Each row is a point on a landscape with many valleys, with its height.
From any point a ball rolls to the lowest of the 2 points nearest to it. It stops when none of these is lower. Distance is the straight distance between rows; heights are no part of it.
mez h=67.9: [ -5 -19   8  -4 -19   8  -1   2   0  -4  16  -3  14  11   3   7  -8  -5
  15   1  -6   1   4  -7 -13  -1   9  18   0  -3 -13  -1  -7   4  -8  -4
  -6   0   4  -3   3   2  -6   1  -8   4  -8  -8  -3]
kot h=46.0: [  4  14   1  -1  16 -13   3  12  -9  10  -1  -3  -8   0 -11 -10   3  16
 -11  -3   7 -12   3   6   8  -2   4 -15  -3 -14   9   1  -3 -12   5   8
   4  13  -8  -6   3   4   3 -17 -10  -5  -5   3  -9]
nuz h=39.6: [  0  15  -8   3   3 -12  -4  10  12  10   4 -11  -8  15 -18  -9   5   6
 -10  -3   5 -10   2   2   1   3  10 -13   6   2  17   3 -11  -1  -2   3
   3  -8   4 -12  -3 -14  -6 -10   0   6   3  -6 -10]
fevi h=46.4: [-11   0   4  -3   9  14  -1 -14  -2 -13  -5  -4  -1 -29   6  21  -8 -20
 -10  -8 -33   5 -29   7  10  18 -21   6 -28  14   6  -3  11  -3  -3  -5
   5   5  -1  10  -6  15   2  -8  -4 -18  26   3  -7]
talog h=40.0: [-10   0  -1  -2  -3   5  -5   0   6 -10  -2   2  -1  -3   3  17  -8  -8
  -5 -11  -2  -1   4  -2   3  14 -10   7  -6  20  -3   0   0   0  -3  -2
   4   0  -2   8  -8  -4  10   4   8  -1   0   3 -10]
rupal h=28.3: [  5   2   3  -5  10  -8   1   4 -21   0   2  10  -2 -13  10  12  -7  13
   1 -13   9  -3   6   0   2  -2  -4   3  -1   5  -7   7   6 -11  14  10
   6  20 -10   0  -2  12  10   6  -1 -10  -6   3   1]
zefom h=25.7: [ -7  14 -15  -2  -3  -3   0   5  11  -3  -1   1  -5   8  -7  -8  16  -8
  -2   4   7   7   0   2  -2   2  -5  -1  16  13   5   3  -1   7   5  -6
   4 -15   4  -7  -4  -8  -8  10  10  11  -5  -1  -1]
ziga h=31.0: [ -2 -21  -3  14 -17  13   5 -11   2  -6  20   0  -8  14  11   0  13  -8
  16  10 -10  -4  -1   4   6  17  -2  10  -2  11  -3  -3 -19  10  -5 -21
  -7 -21   7  -4   3 -20  -6   8   2  -3  12 -20  11]
ronu h=28.5: [ -1   9 -10  -7 -16  -4   3  21  -3  -2   9   5   7   8   5  -6  13   0
   9   4   1  13   0  -5 -17   5   8   8  19   9  -6  11 -14  -2  -1  -9
   4   4  18  -9  -8   3  -7  18  -1  15 -12 -10   9]
buz h=27.4: [  0 -11  -5   8 -11  16  12  -8  -1   2  18   2 -10   3  13  -3  16  -5
  13  16 -12   7 -13   9  11  19 -10  13  -9  11  -1   1 -23   8  -6 -25
   4  -9   7  -5  -7 -12 -14   7  -2  -3  10 -23   7]
sodo h=64.7: [  1 -23   1  -1 -26   7  11  -7   3  -7   3   7   9   0  11  13   0  -3
  10  -8  14  17   6  -9  -5   1   1  11  11  -4 -19   3   0  16   1   3
 -12  -2   4  -2   7   4  -7   9   4  14   8  -2   9]
fab h=34.2: [ -3 -22  -3  18  -2  24   6 -21   2  -1   8   0  -6   7  15  -1   8 -23
   9  11 -16   4  -2   3   9  12  -8   7  -9   7  -6  -6  -1  14 -17 -17
  -5 -24   5   8   4 -20 -10   8   8  -2  15 -11  13]
fum h=10.4: [-17  -4  12 -10 -13   7  -4  -8  18 -13  -4  -3  16   3  -9   2 -16 -15
   5   4  -3   9  -1  -8 -12  -7   2  16  -1  -8 -10 -10  22  18   1   2
  -1 -15  -6  -5  -3   8  -1   1   1   7 -12  12  -6]
Ruki h=49.5: [  2  15   2  15  19   7  -2 -10   1  -3 -17  -4  -2  -5   2  -5  -1 -25
 -20   2 -22   2 -14   6   9  18  -4 -15  -6  13  10   1   8  -8 -12  -1
  15  -3  -4  22 -10 -10  11   7   9  -8  14   4   4]
fabof h=32.1: [  0   4   1 -12   7  -2   7   4 -13   4   8   5   4  -9  12  17  -8   9
   3  -4  -2   3  -2   7  -3  -2  -4  15  -5   0 -14   8  -4 -13   3   1
   4  26   0  -2  -9  18   6   5  -9  -4 -10  -5   2]
mokiv h=62.7: [  0 -12  -2  -9 -23  -3   9   5  -5  -4   1   8   6  -2   5  13   6   4
  11  -6  18  22   5  -7  -4  -7   1  14  18  -3 -11   9  -4   9  15  -3
  -6   3   6  -8  -3   9 -11  16   2  14   5  -1  13]
mev h=12.0: [  2 -12  -3   1  -5   5  12  -5 -13  -6  17   7  -7  -3  12  15  10   5
   9  -3  -4   2   5   5   7   7  -8  12   1   7  -9   0 -22   2   1 -14
   1   5   2 -11  -9  -3  -9   7  -7  -7   7 -12  -1]
lusem h=50.3: [-10  19   2 -18  -2  -5   3   1  15 -10  -1  -3   6   0  -8   6  -8   2
   1   7   2   3 -15  -2  -6  -7  -2  18  -6 -13  -4  -1   4   6   8  -3
   1   4  -9  -7 -12  20  -2  -4 -11   3 -12  13 -18]
karuf h=56.1: [  6 -16   4  -7   3   1  14 -12  -8  13  -1   9  -5  -5   6   3   4  11
  13   6  -2  12 -12   1   2 -23  -5  10   1 -34  -4  -6   3   6  16  -3
  -8   1  -3  -2   7  22 -12 -11 -10  -5   4   2   7]
kinuk h=52.6: [  4   4   1  -9   3 -19   7  15 -12   8   6  -4  -1   3  -7   2   0  27
   6  -9   9  -6  15   1  -5  -8  21 -10  16 -17   0   3 -22 -11   5   4
   2  16   3  -7   4   5   8  -5 -15  -1  -6  -7   3]
Mavi h=24.4: [  6 -12 -11   4   3   3  -5   3   1  18  14  -5 -14  16  -9 -18  14   7
  10  13  -7 -13  20   9  11  -2  10 -13   5  -1  16   4 -23  -4   0  -5
  -4 -12   3   0  19 -23  -2 -10  -6  -8   8 -22   2]
loti h=29.6: [  0  22   0  16   8  -9  -9   1   7  -3 -18   2   5   0  -1 -12  -3 -15
 -25  -2   6 -11  -2  -4  -4   4   6 -12  -1  20  13   5  20  -9 -17   5
   6  -2  -4   4 -13 -15  14  10  17  11  -1   4   1]
tufen h=60.5: [  0  -3  -4 -12  -6  -9  12   7  -7   4   3  10  -4   1   2   6   9  16
  11   1  21  16   3  -5   0 -13   4   7  22 -16  -5   8  -9   6  18   0
   2   0   1  -9  -1   8 -10   6  -3   9   0   5   8]
zem h=36.5: [ -6 -19   7  16  10  26  -5 -29   7   1   3  -3  -4   5   5  -7   2 -31
   6  12 -28   5 -12   5   7   1  -2  -2 -11  -4  -8 -14   5  13 -20 -14
   3 -21   7  16   3 -16 -14   2   3  -8  12  -3  14]
gep h=13.4: [-15   9  12  -9  -4   6 -13  -9  24 -16 -15  -8  13  -6  -9   9 -21 -17
  -1  -1  -4   1  -5 -10  -4  -9 -10  10 -10  -7  -6 -14  26  15   4   6
  -1 -14  -6   4  -3   7   9  -1   9  -3  -5  27  -9]
migiz h=31.8: [  9  -1  -8  16   6  -2  -3   9  -9  11  -4   0  -6   9  -3 -18  13   0
  -6   5   4  -9  11   1   1   2   6 -15  10  10   7   5   1  -5  -5   8
   4  -7   0   5   3 -14  -2   4   6  10  -2  -5   6]
tazas h=48.8: [ -4   5   3   6  17  13  -5 -19   2 -11 -12  -1   0 -23   4  11  -2 -21
 -18  -3 -28   5 -25   6  10  19 -12  -8 -11  14   8  -2  11  -3  -4  -4
  12  -6  -5  19  -1   5  12   1   6 -14  25   7  -1]
Dami h=42.8: [  4  24   3  -1  14 -26  -4  13  -2  10 -10  -3  -1  -3 -10 -12   0  17
 -13   3  13  -9  -3  -2  -2  -9  11  -9  -6 -16   6   2   8  -9  10  13
   2  12 -10 -10  -1  16   8  -7   1   3 -15  11  -5]
Tep h=43.8: [ -1  -5  -7   3  -7   5   4   1 -14  -4  -1  14   3  -3  10   4   4  -9
   2   1   5   9   4   0  -1  10  -7  10   8  14 -11  11   1   2   3  -4
   6   3   3   7  -1  -3  -4  21   9  11  -2  -2  14]
ruzov h=16.9: [  8 -20  -4   1   6   9   5 -11 -13   8  16   9  -9   3   9   5  10   8
  11   2  -3  -3   6   6   9  -2  -9  -2   0  -4   1  -2 -17  -3   2  -9
  -6   2   1   0   3  -4  -3  -2  -7 -10   7 -17  -1]
Mafal h=24.5: [  7   9   5  -2  19 -11  -6   4 -21  -2  -7  10  -3 -26   0   8 -12  17
  -3 -14  -1  -8  -2   3   3  -1 -15  -5 -14  -4   3   2  14 -17  14  17
   0  22 -13   3   3  18  12  -7  -6 -18   1  10   1]
bareg h=18.4: [ 10   3  -3  20   8   2  -9  11 -15   2  -7   2   3   5  10  -9  -5   0
 -10  -8   5 -16  17  -1   4   8   6 -16   2  27   4   4   0 -15 -19  12
   4   8   5  16   3 -23  11   2  14   6   0  -5   8]
davur h=32.6: [  3   6   5  15  18  -7 -15   8  -9   8  -9  -6  -6 -11   1  -6  -6  12
 -20 -14  11 -25   8   1  12   3   1 -28 -10   6  13   0   0  -9  -5  21
  -2  13  -8   0  14  -3  12 -20   2 -11   9  10  -5]
vam h=26.8: [  3  17   1  18  10 -10 -13   0   4  12 -14   0   8   2  -6 -19  -3  -9
 -14   5  -1 -10  -2  -5  -4  -5  10 -19  -1   1   8   0  19 -12 -21  17
   1  -5   4   9  -4  -8   5   4  13  11  -9   4   4]
mibi h=46.8: [  5 -10 -14   2  -4   6  14  -5  -9   8  -3  12  -5   3  10  -3   8  -2
   4   4  13  14   5   1   3  -5  -7   4  16  -1  -3  10   3   7  12  -4
   1  -7  -3   2   4   3  -8  14   7   9   7   2  16]
supu h=24.1: [  1  29   5  10  -1 -14 -11   2  16  10  -6  -4   8   9 -18 -20  -3 -10
 -14   4   2  -7  -8 -11  -9  -4  15 -12  -4   0  19  -2  16  -5 -12   8
   3 -12   4  -2 -13  -6  -1   0   2  15  -9   2  -7]
litu h=40.1: [  7   5   8  -5   3 -15  -8  11  -2   6  -8  -3   8  -2 -12  -6  -7  18
  -5   2  22  -7   7  -6  -4 -11  15 -11  -2 -16  -1   3  11  -9   3  21
  -3  11  -7   3  10  10   9  -9   1   9 -16  13  -3]
letu h=29.4: [  1  -4   1   2  12   0  -7   3  -4   4  -4  -5 -11 -11  -4   5  -2  16
 -12 -15   9 -18  16   6  14   2  -6 -19  -3   5   9  -1  -3  -5   2   7
  -7   7 -10  -5  12  -4  10 -15  -5 -15   9   1 -10]
Pizo h=15.3: [-10  -3   5  -5   3  12  -5  -5  18  -2   0  -5  -1  14 -18  -4  -8  -7
   0   3 -10  -3   0   0   2  -7  -2  -1  -2 -11   4  -8   8  10   0   0
   0 -16   2   5   3  -1  -6 -12  -3   0   2   6 -11]
divi h=30.6: [  3   9 -16  -4  -5 -11   1  13   5   0   4   0  -9   8  -7 -10  21  11
  -5   5  11   1  12   6   1   7   4  -4  19  12  11   4 -18   5   7  -5
   4  -3   8 -12  -1 -11  -8   7   4   6  -4 -10   2]
zoz h=23.1: [ -4   3  -9  -9 -27   3   1  17  10  -9  -3   4  12  -2  -3  -8  12  -5
   6  -4   8  19   5  -7 -20  -4   3   2  21  15  -2  11   0   7   1  -3
   0  -3  13 -10  -4   7  -6  20   6  20 -11   0   4]
gil h=14.7: [-12   5  -1  -3  -5   9   5  -6  16  -6  -5   2   1   1   0   0  -2 -16
   4   9  -2  15 -11   1 -11  -7  -6  15   2   4  -5  -5  11   9  -1  -7
   3 -18  -2  -1  -4   9  -9   6   4   9 -10   9  -6]
fodi h=69.7: [-11 -18   6   3 -22  17   2 -11   8  -6   5  -2   4  14   1   0  -6 -12
  14   4  -3   1   1  -7  -9   0   2  13   6  -4  -9 -12   1  18  -7  -9
 -10 -16   4  -8   3  -9 -10  -2   3   7   0  -2   4]
Ligi h=45.3: [-12   0  -4   5   3   8  -7  -7  14  -7 -13  -2   2   2  -4  -1  -6 -16
  -7  -6  -2   0   1  -2   5   4  -4  -5   5  10   1 -10  19   9  -7   3
  -1 -17  -2  13   3 -12  10   6  12  -2   5  16   0]
vupi h=17.1: [  4 -17  -2   6 -13   3  17 -11 -24  -6  20   4  -6  -4  23  14   3   1
  19   1  -7   7  -9   8   6  14  -7  21  -3   2 -15  -2 -20   1  -8 -24
  -2  10   1 -12  -6   4 -13   7  -6  -5  10 -17   5]
Lezet h=49.3: [  7   0  -7   1   4  -6   7   3  -9  17 -11   6  -2  -4   5 -14   5   5
   2   9  18  12   3   1   6 -12  -5  -1  18  -6  -1   7  18   5  20  11
   4  -9  -8   3  11   8  -8   6   7   7  -2  13  18]
tizak h=41.5: [  4  13  -8   3  -9  -7  -9  11  16   9   7 -11  -7  24 -17 -15   7   5
   6   7  -4  -7  -2  -4  -5   1  16  -5  10   2  12   1 -23  -2  -3  -6
   5 -13  13  -7  -8 -12  -7  -5  -9   5  -5 -18  -9]
fiva h=18.2: [ -9 -12  15  -8   3  10 -15 -14  16  -9  -4  -8  -1  12 -25   4 -18  -7
  -5  -9  -4  -6   4  -3   6  -4  -1  -7 -10 -12   5 -12  11  16   7   7
  -8  -8   1   4  14  -4   4 -18  -9 -15   5  13 -13]
bokud h=20.7: [-11 -15  11  -7  -3   8  -9 -15  12  -7   1  -3  -9  -5 -12  16 -11  -1
  -3 -18  -1  -7   5   1   8   1 -15  -2 -11 -12   6 -13   4   9  12   4
 -12  -4  -1   1  14   3   2 -17  -7 -23  18  13 -16]
sepov h=51.6: [  9   7   2  -6   6 -15  11   7 -11  18 -16   8   2  -2   0 -11   3  12
   7   5  17  13  -6   1  -3 -23   3   3  16 -17  -5   9  12   1  27   9
   6   0  -2  -4   1  23  -3   3   1  11 -10  12  13]
vuzir h=18.5: [ -3   6  -4   1 -22   5  -7  18  11 -17  -1   0  15   1 -12  -6  11 -17
   0  -6   5  11   9 -13 -20   1   2  -1   8  24  -3   9  10   0 -13   0
   0  -7  12  -7  -4  -9   6  18   9  19 -12   1   3]
Nusav h=45.8: [  5  29   6 -10  10 -22   2  10   6   7  -8   0   4   2 -11 -13   0   9
  -3  15  -1   2 -17  -4  -8  -9   6  -1  -7 -22   4   0   2  -5  10   5
   4  12  -7  -4  -9  21   0  -7  -6   5 -16   6  -9]
tidu h=21.3: [  6   8   9  -1  13 -14 -10   3 -10   0 -11   3  -1 -16  -5  -4 -11  15
 -15  -4   7 -14   0   3   5  -5  -9 -14 -14 -11   7  -3  13 -13  12  15
  -3  14 -13   8   8  18   6 -15  -3 -14   0  21   1]
Rup h=18.6: [ -3   6   3  -1  13   6  -1  -6  14   9  -1  -4  -5  12 -15 -11  -1  -4
  -2  14 -18   0 -11   1   0 -12   4  -7  -5 -24  10  -8   4   5   2  -1
   3  -7   9   8   2   2  -9 -19  -9  -2 -10   3  -9]
nukot h=19.9: [ -7  21  -6  -7  -1  -3   4   5  12  -9  -4   3   5   1  -3  -3   4 -13
  -3   8  -1   8 -13  -2  -7   6  -4   8   2   9  -1   3   3   4  -4  -8
  11  -4   2  -1 -13   9  -4   8   2  12 -12   1  -8]
Ber h=17.8: [  9  13   1  -1 -13 -17  -9  22   6   2   5  -5  11  15 -11 -13   3   8
  -5  -6  13  -8  16 -14 -17   1  19  -9   9  12   5   3  -7  -9  -8  10
  -4  12  11 -10  -5 -11   9   1   1  14 -13 -13  -1]
Kod h=23.3: [ -7 -15   9  -3   7   8 -15  -9   3   3  -8  -9  -1 -14 -11   6  -7   8
  -9 -13   0  -9   7  -4  10  -6 -14 -13  -6 -13   7 -15  10  -2   8  13
 -16  -1  -1   6  27   1   9 -23  -9 -25  13  15 -13]
rupi h=49.6: [ 10  15   4  -4  14 -23   0  15 -11   8   6  -7  -8  -1  -4   3  -1  24
  -5 -15  12 -13  13   2   3  -1  15 -16   0   1   3   2 -17 -14  -3   5
   6  21   0 -16  -3   1  13 -11 -11  -5  -4  -5  -3]
Boze h=36.4: [  0   6  -9   5  11  -1   0   4  -9  -6  -5   3  -4  -6   7   6  -3  -3
 -13 -11  -4  -8   4   4  11  12 -10  -3  -7  25   5   5  -2  -6  -4  -1
  11   6  -1  12  -6  -5  10  -2   9  -6   9   1  -4]
ton h=37.3: [  4  -2   4  -2   3  -1  -4   4  -3   7  -1   0   6  11  -8  -5  -7   9
   1   4   3 -11   8  -5  -7  -6   9  -8   1 -14   1  -1   3  -6  -6  12
  -4   3  -3   8   5   2   2  -7   0   2 -10   0  -6]
parev h=27.8: [  9  -9 -10  10   3   0  -6  13  -6   7   9  -7 -11  13  -2  -9  11  10
   3   4   4 -16  22   5   7   4  11 -16   8  10   8   5 -20  -5  -7   2
   1  -7   6  -2  10 -22   0  -5   3  -2   6 -15   3]
gikor h=62.0: [  9 -26   8   3 -15   6  19 -19 -15   3  12   3  -3  -2  12  10   0   8
  23   1 -13  10 -17   6   0  -9  -2  15  -6 -28 -15  -5 -15   6  -3 -11
 -19   6  -5 -10  10  11 -21  -7 -10   0   6 -11   3]
vugo h=47.5: [  0   7   2  14  12   7  -9  -7   6  -1 -16  -4   2   3   3 -10  -4 -23
 -15   5 -12   0  -9   3   4   6   2 -17   1   7   3  -8  17  -2 -21   5
   7 -14   2  25  -2 -10   6   4  16  -3   4   6   4]
Sikel h=36.7: [ -4  14  -1 -15   0  -7   4   9  -3 -12  10  -6   7 -10  15  20  -2  -3
   3   1  -7   5 -12   6  -9   5  -7  21 -11  12 -12   8   0  -7  -2 -11
   6  19  -5 -10 -18  12   5   9 -10   1  -9  -3  -7]
Tos h=32.9: [ -3  19  -2  10   8  -5  -7  -2   8  -9 -17  -4   2  -8   3   3  -7 -10
 -22 -14  -3 -11  -4   0   7  13  -3 -10  -4  26  10   4   8  -9  -3   4
   7   4  -2  10  -7 -12  20   1  14   1  11  10  -5]
rufev h=71.2: [ -2 -21  -6   3 -13  12  12 -16  11   3   6  -1  -3  10   6  -1   7 -10
  16  11  -1  12  -2   1   0  -7  -4  13   3  -2  -6  -5  -4  22   3 -13
  -9 -23   3  -9   1 -15 -12   8   8   5   9  -5  12]
godu h=41.3: [-15  -1   9   4   0  14   1 -16   9  -8  -4  -7   6 -15   6  10  -8 -27
  -7  13 -28  10 -29  10   5  14  -6  15 -18   0  -5  -7  15   3 -13 -15
  11  -9  -3   9 -11   8 -12   1   0  -5   3   8   0]
Reg h=54.0: [  4   2   1 -13   9  -2  12  -5  -9  16  -5   8  -1   0   1  -9   3  11
   9  15  -1  17 -13   4   1 -17   0  11   7 -23  -2   1   6   4  17   0
   6  -3  -3   4   0  24 -10  -1  -1   2 -10   3   6]
lapo h=21.6: [  1  18   7   6   4  -7  -4  -2  14  13  -9  -8  -1  15 -18 -21  -2  -1
 -10   7  -9  -4  -5  -2  -5 -11  13 -11  -2 -15  13  -2  11   2  -7   7
   7 -12   2   3  -4  -3  -6  -9   0   9 -14   3  -7]
Lura h=43.9: [-11   0   6  -2   0  12   3 -16  -4 -11  -5  -2   4 -23  11  17  -8 -16
  -1   5 -29   5 -28  13   4  17 -16  18 -24   9  -6  -1  11  -2  -8  -9
   9   9  -3   7 -11  11  -2  -3  -2 -12   5   6  -3]
matu h=40.5: [-10  14   0 -16  -5  -4  -6   8  12 -21   9  -7   8  -9   7  31 -11  -2
   1 -10  -1  -1  -4   1  -5  10   0  16 -13  17  -7   4   1  -3  -1  -7
   1  15  -5  -6 -19   4  12   2  -5  -4  -3   3 -14]
gagi h=35.2: [  0   6  -4  15  18  -1 -10  -1  -2   5 -14  -6  -8  -7   0  -7  -6   3
 -25 -16  -4 -17   1   3  17   9  -2 -27 -11  11  19   4   8  -5  -6  11
   1   3 -10   6  11 -11  13 -15   4  -8  20   9  -5]
vipo h=22.3: [ 13   6   6  12  15  -3  -7   4 -15   5  -3   2   3   0  10  -5  -8   8
 -14  -9  -1 -21  10   0   3   0   8 -16 -14  19  12   4  -7 -19  -9   9
   3  19   5  11  -1 -12  14 -13   3  -2  -3  -4   1]
lazu h=43.7: [ -9  12   1 -20  -4  -7  -3   6   6 -17   5  -3  13 -15   1  26  -9   8
   5 -10   9   4   4  -4  -9   0  -2  18  -8   0 -11   0   1  -6  11   1
  -5  18 -11 -10 -12  14  14   5  -8  -8  -7   7 -14]
Noz h=33.4: [  0  -1 -15  -6 -14   2   4  10   0  -1  13   3  -4  11   6  -8  17   0
  15  14  -1  12  -5   1 -10   4   3  11  14   1   0   6 -23   4   6 -15
   5  -5  14 -11  -8   1 -15  13  -7   3  -2 -18   6]
Godoz h=34.8: [  3  -3  -3   4  -1   5  -7   1   0   2   0   1   1  10  -2 -10  -4  -4
   2   3   1  -5   8  -1  -3   0   5  -6   4   3  -1  -2   3  -5 -12   7
   4  -4   1  12   3  -8   4   3   8   7  -9   1   2]
zado h=48.7: [ -1  26   9 -11   3 -17  -1   7  21  -3   0  -6   8  13 -13  -1  -8   4
  -6   7  -3  -3 -12  -3  -8  -8   7   6  -5 -15   5  -3  -2  -3   4  -3
   0   7  -1  -9 -10  16  -1  -7 -13   4 -16   5 -19]
bod h=60.0: [ 11 -24   7  -3  -1  -1  20 -21 -16   6  15   9 -12  -1  12  16   3  16
  16  -2   1  11  -2   3   5 -15  -4   5  -2 -31 -11  -3 -12   9   6 -13
 -19   7  -6 -14  11   7 -12  -3 -10  -7  12 -13   2]
muti h=20.9: [ 15 -21  -7   4   7   5   3  -1 -12  16  16   6 -14   4   3 -11  15  13
  14   9  -5 -12  22  11  12  -2   1  -9   6 -10   9   0 -23  -8   1  -5
  -7   0   1  -4  15 -11   0  -3 -12 -14   9 -20  10]
zila h=58.0: [  2   2  -7 -14   3  -9  12   4  -5   7   8   9  -9  -3  -5   2  10  22
  10   2  14  11   2   1  -1 -15  -4   8  14 -16  -3   0 -12   1  19  -6
   1   1  -7 -17  -2  12  -9  -2 -16  -7   0  -4  -4]
pav h=14.0: [  9  -2  -1  10   3   7  -9  12  -9  -4 -12   5  11  -4   7  -5  -6  -4
  -9  -8  15  -7  13  -8   0   8   1 -10   6  26  -5   8  13  -8  -9  14
   4   6   3  15   4 -10  13  14  13  12  -7   1   9]
gof h=42.9: [-12  -8  -4   4  -6   8  -2  -8   9 -13  -3   1   0  -1   0   7   0 -10
  -5 -11  11   6   7  -1   0  14 -15   5   3  16  -3   0   8  11  -1  -2
  -2 -14  -3   6  -2 -12   6  15  11   0   8   7   0]
Favo h=9.9: [  5  -2   5   5   8  14  -9   0 -11  -7 -17  11  16 -14  18   8 -15 -12
  -9  -4   7  -7   7  -3  -1   2  -5  -1  -4  22 -10   7  24 -10  -6  14
   3  11  -3  21   5  -6  18  15  13  -2  -4   6  10]
muzum h=35.6: [ -3  11 -10  -6  -7 -13 -10  21  13  -5  10  -9  -8  15 -17  -3   9  13
 -13  -8  17  -8  15  -4  -3  11   9  -8  10  18   9   4 -17   0   0   3
   1  -3  12 -12  -2 -19   3   0   5   4   1  -6  -7]
Lem h=37.7: [  0   5 -11  -6 -10   3   1  11  10   7  12 -10  -9  21  -5 -16  19   7
  14  11 -10   4  -2  -2  -6   6  11   6  12   0   6   5 -31   2   2 -13
   4  -7  14 -12  -5  -6 -15   0 -11  -3  -2 -24  -4]
mukog h=21.8: [ 13   7   2   3   0 -21  -5  19 -10   0   2  -3  10   6  -3  -4  -3  16
  -2  -8  13 -12  18 -10 -11   1  22 -11   4   5  -2   7  -9 -15 -13  15
   0  17   7  -2   1  -9  15  -3   1  17 -14  -9   3]
rezu h=15.8: [ -9   9   5  -7   3   3 -10 -10  17  -8 -15  -4   7 -17 -10   5 -18  -8
  -4   6  -9   6  -8  -4   1 -11 -12  -1 -13 -15   2 -14  22   5  14  10
  -4 -10 -11  13  -1  14   2  -3   5 -12   1  29  -5]
bage h=18.3: [  0   8   4  -5   5  -9  -5  -3   3  -9 -14  -4   6 -23  -9   4 -14   6
  -3  -2   0  -5  -3  -4   4  -9 -12  -3 -14 -18   5 -10  19   0  17  12
  -7   5 -14   9   5  20   6  -6   1 -12  -1  28  -4]
rilig h=64.1: [  0 -28   8   5 -11  14   9 -14 -10   2  11   0   7   3  13   4  -4  -1
  14  11 -14   2 -15   3  -1  -6   1  18 -10 -15 -13  -6  -7   5  -7  -9
  -8   6   1   5   1  10 -13  -6  -9   0  -4  -6   2]
Zala h=66.6: [  8 -24  -3   6 -24  16   9  -5  -6   6   3   9   9   6  17  -1  10 -12
  17  -1   8  12  10  -7  -5   1   2   3  16  -1 -18   3   2   9   1   2
 -14  -5   8   7   9  -6  -2  19  10  18  11 -10  25]
vaduz h=72.7: [ -7 -13 -14   3  -9   9  10 -10  15  -3   2   3  -2   4   5  -1  13 -16
   4   1  11  21  -1  -3   1  -3 -10  10  11   8  -7  -4   4  24   3 -14
  -7 -27   2  -8   2 -16 -10  17  16   9  10   4   9]
feda h=40.2: [  0  -3  -8   8   3   5   3   3 -16  -5   0   9  -7   1  10   0   5  -3
  -4  -5   2  -2   8   4   6  14 -14  -3   3  29  -2   7  -3  -4  -2  -2
  11   4   2  10  -1  -9   4  13   9   2   0  -8   7]
Nav h=66.0: [  0 -36  10  -1 -17  12   6 -13  -9  -5  11   3   9   6  11  19 -11   1
  18  -7  -2   0   3  -4  -3   2   4  14  -6 -15 -17  -5 -14   7  -9  -5
 -16   8  -1   0   7   0  -4  -3  -5  -4   4  -6   2]
kulut h=57.9: [ 11 -19  -2 -11   7  -3  17 -14  -9  14   5   8 -12  -6   2   2  10  14
  11   4   7  13   3   6   2 -24  -5   3   9 -34   1   1  -9   7  22  -5
 -15  -5  -5 -11  13   4  -8  -6  -6  -9  13  -6   6]
kemov h=47.1: [  0  23   4 -18   7 -13   5   6   8  -6   1  -2   0 -11  -5  15  -9   7
   2  -3  -1   2 -11  -1  -1  -6  -6  10 -12  -8  -2  -4   1  -8  17   0
   3  16  -8  -9 -10  22   8  -5  -7 -12  -7  10 -19]
dum h=25.6: [ 16   0   6   5   9 -14  -6  16 -21  12   0  -2   2   7   2  -8  -5  17
  -3  -4   5 -22  15  -4  -2  -5  21 -15  -8   2   3   8  -9 -19  -9  10
   4  20   3   4   3  -4  11  -9   0   4 -14  -6   8]
Buve h=38.8: [-16  -8  10  11   2  22   4 -18   6  -2  -1  -6  -4  -1  10   0   1 -32
  -2  18 -28   9 -19  10   4  16   0   7 -14   4  -5  -6  12   9 -24 -14
  10 -20   3  15  -8  -4 -16   1   2  -1   3  -1   9]
Rigi h=55.1: [ -1  -3   3 -18   3 -16   6  10  -4   6   3   0  -5   1 -12  -2   4  26
   7  -3  16   0  12   0   2 -15  15  -6  18 -26   1   0 -14  -1  11   7
  -1   5  -5 -11   4  10  -2 -10 -15  -1  -6   1  -2]
val h=26.2: [  3 -13   0  -3  12   1  -4  -2  -1   9  -5  -8 -13 -18  -7  -1   1  17
  -8  -9  14 -10  18   7  14  -8  -8 -19  -1 -11  11  -3   5  -4  10  15
 -13  -2 -11  -7  29  -1   3 -22  -8 -22  15   9  -6]
reki h=13.5: [  4  19  -4   0 -17 -11  -9  21   9 -13   1  -1  13   6  -6  -4   4  -2
  -3  -7   8   0   9 -11 -22  -1  11  -4   3  15   0   6  -1  -8  -7   1
   0   9  10 -11 -11  -5   9  12   4  19 -11  -6  -4]
zan h=22.8: [ -2 -13   4   8  -5  13  14 -11  -9  -1  14  -2  -6  -3  18   4   7  -9
  11   9 -19   5 -19  10   4  20  -9  21 -12   7  -6  -3 -11   2 -13 -20
   8   4   3   0 -12   4 -13   5  -5  -1   5 -15   3]

For each start below, name the point where the ball stops.
fevi: mev
litu: mev
loti: Pizo
davur: Pizo
gagi: Pizo
tizak: reki

Call two points neighbours if one is among the 2 nearest of the other. Go from one point of each pair to the other, from neighbour to neighbour, staying as low as possible. Name the highest point that can't be avoided.
fum, reki: tizak
Favo, reki: dum
Pizo, mev: Ruki
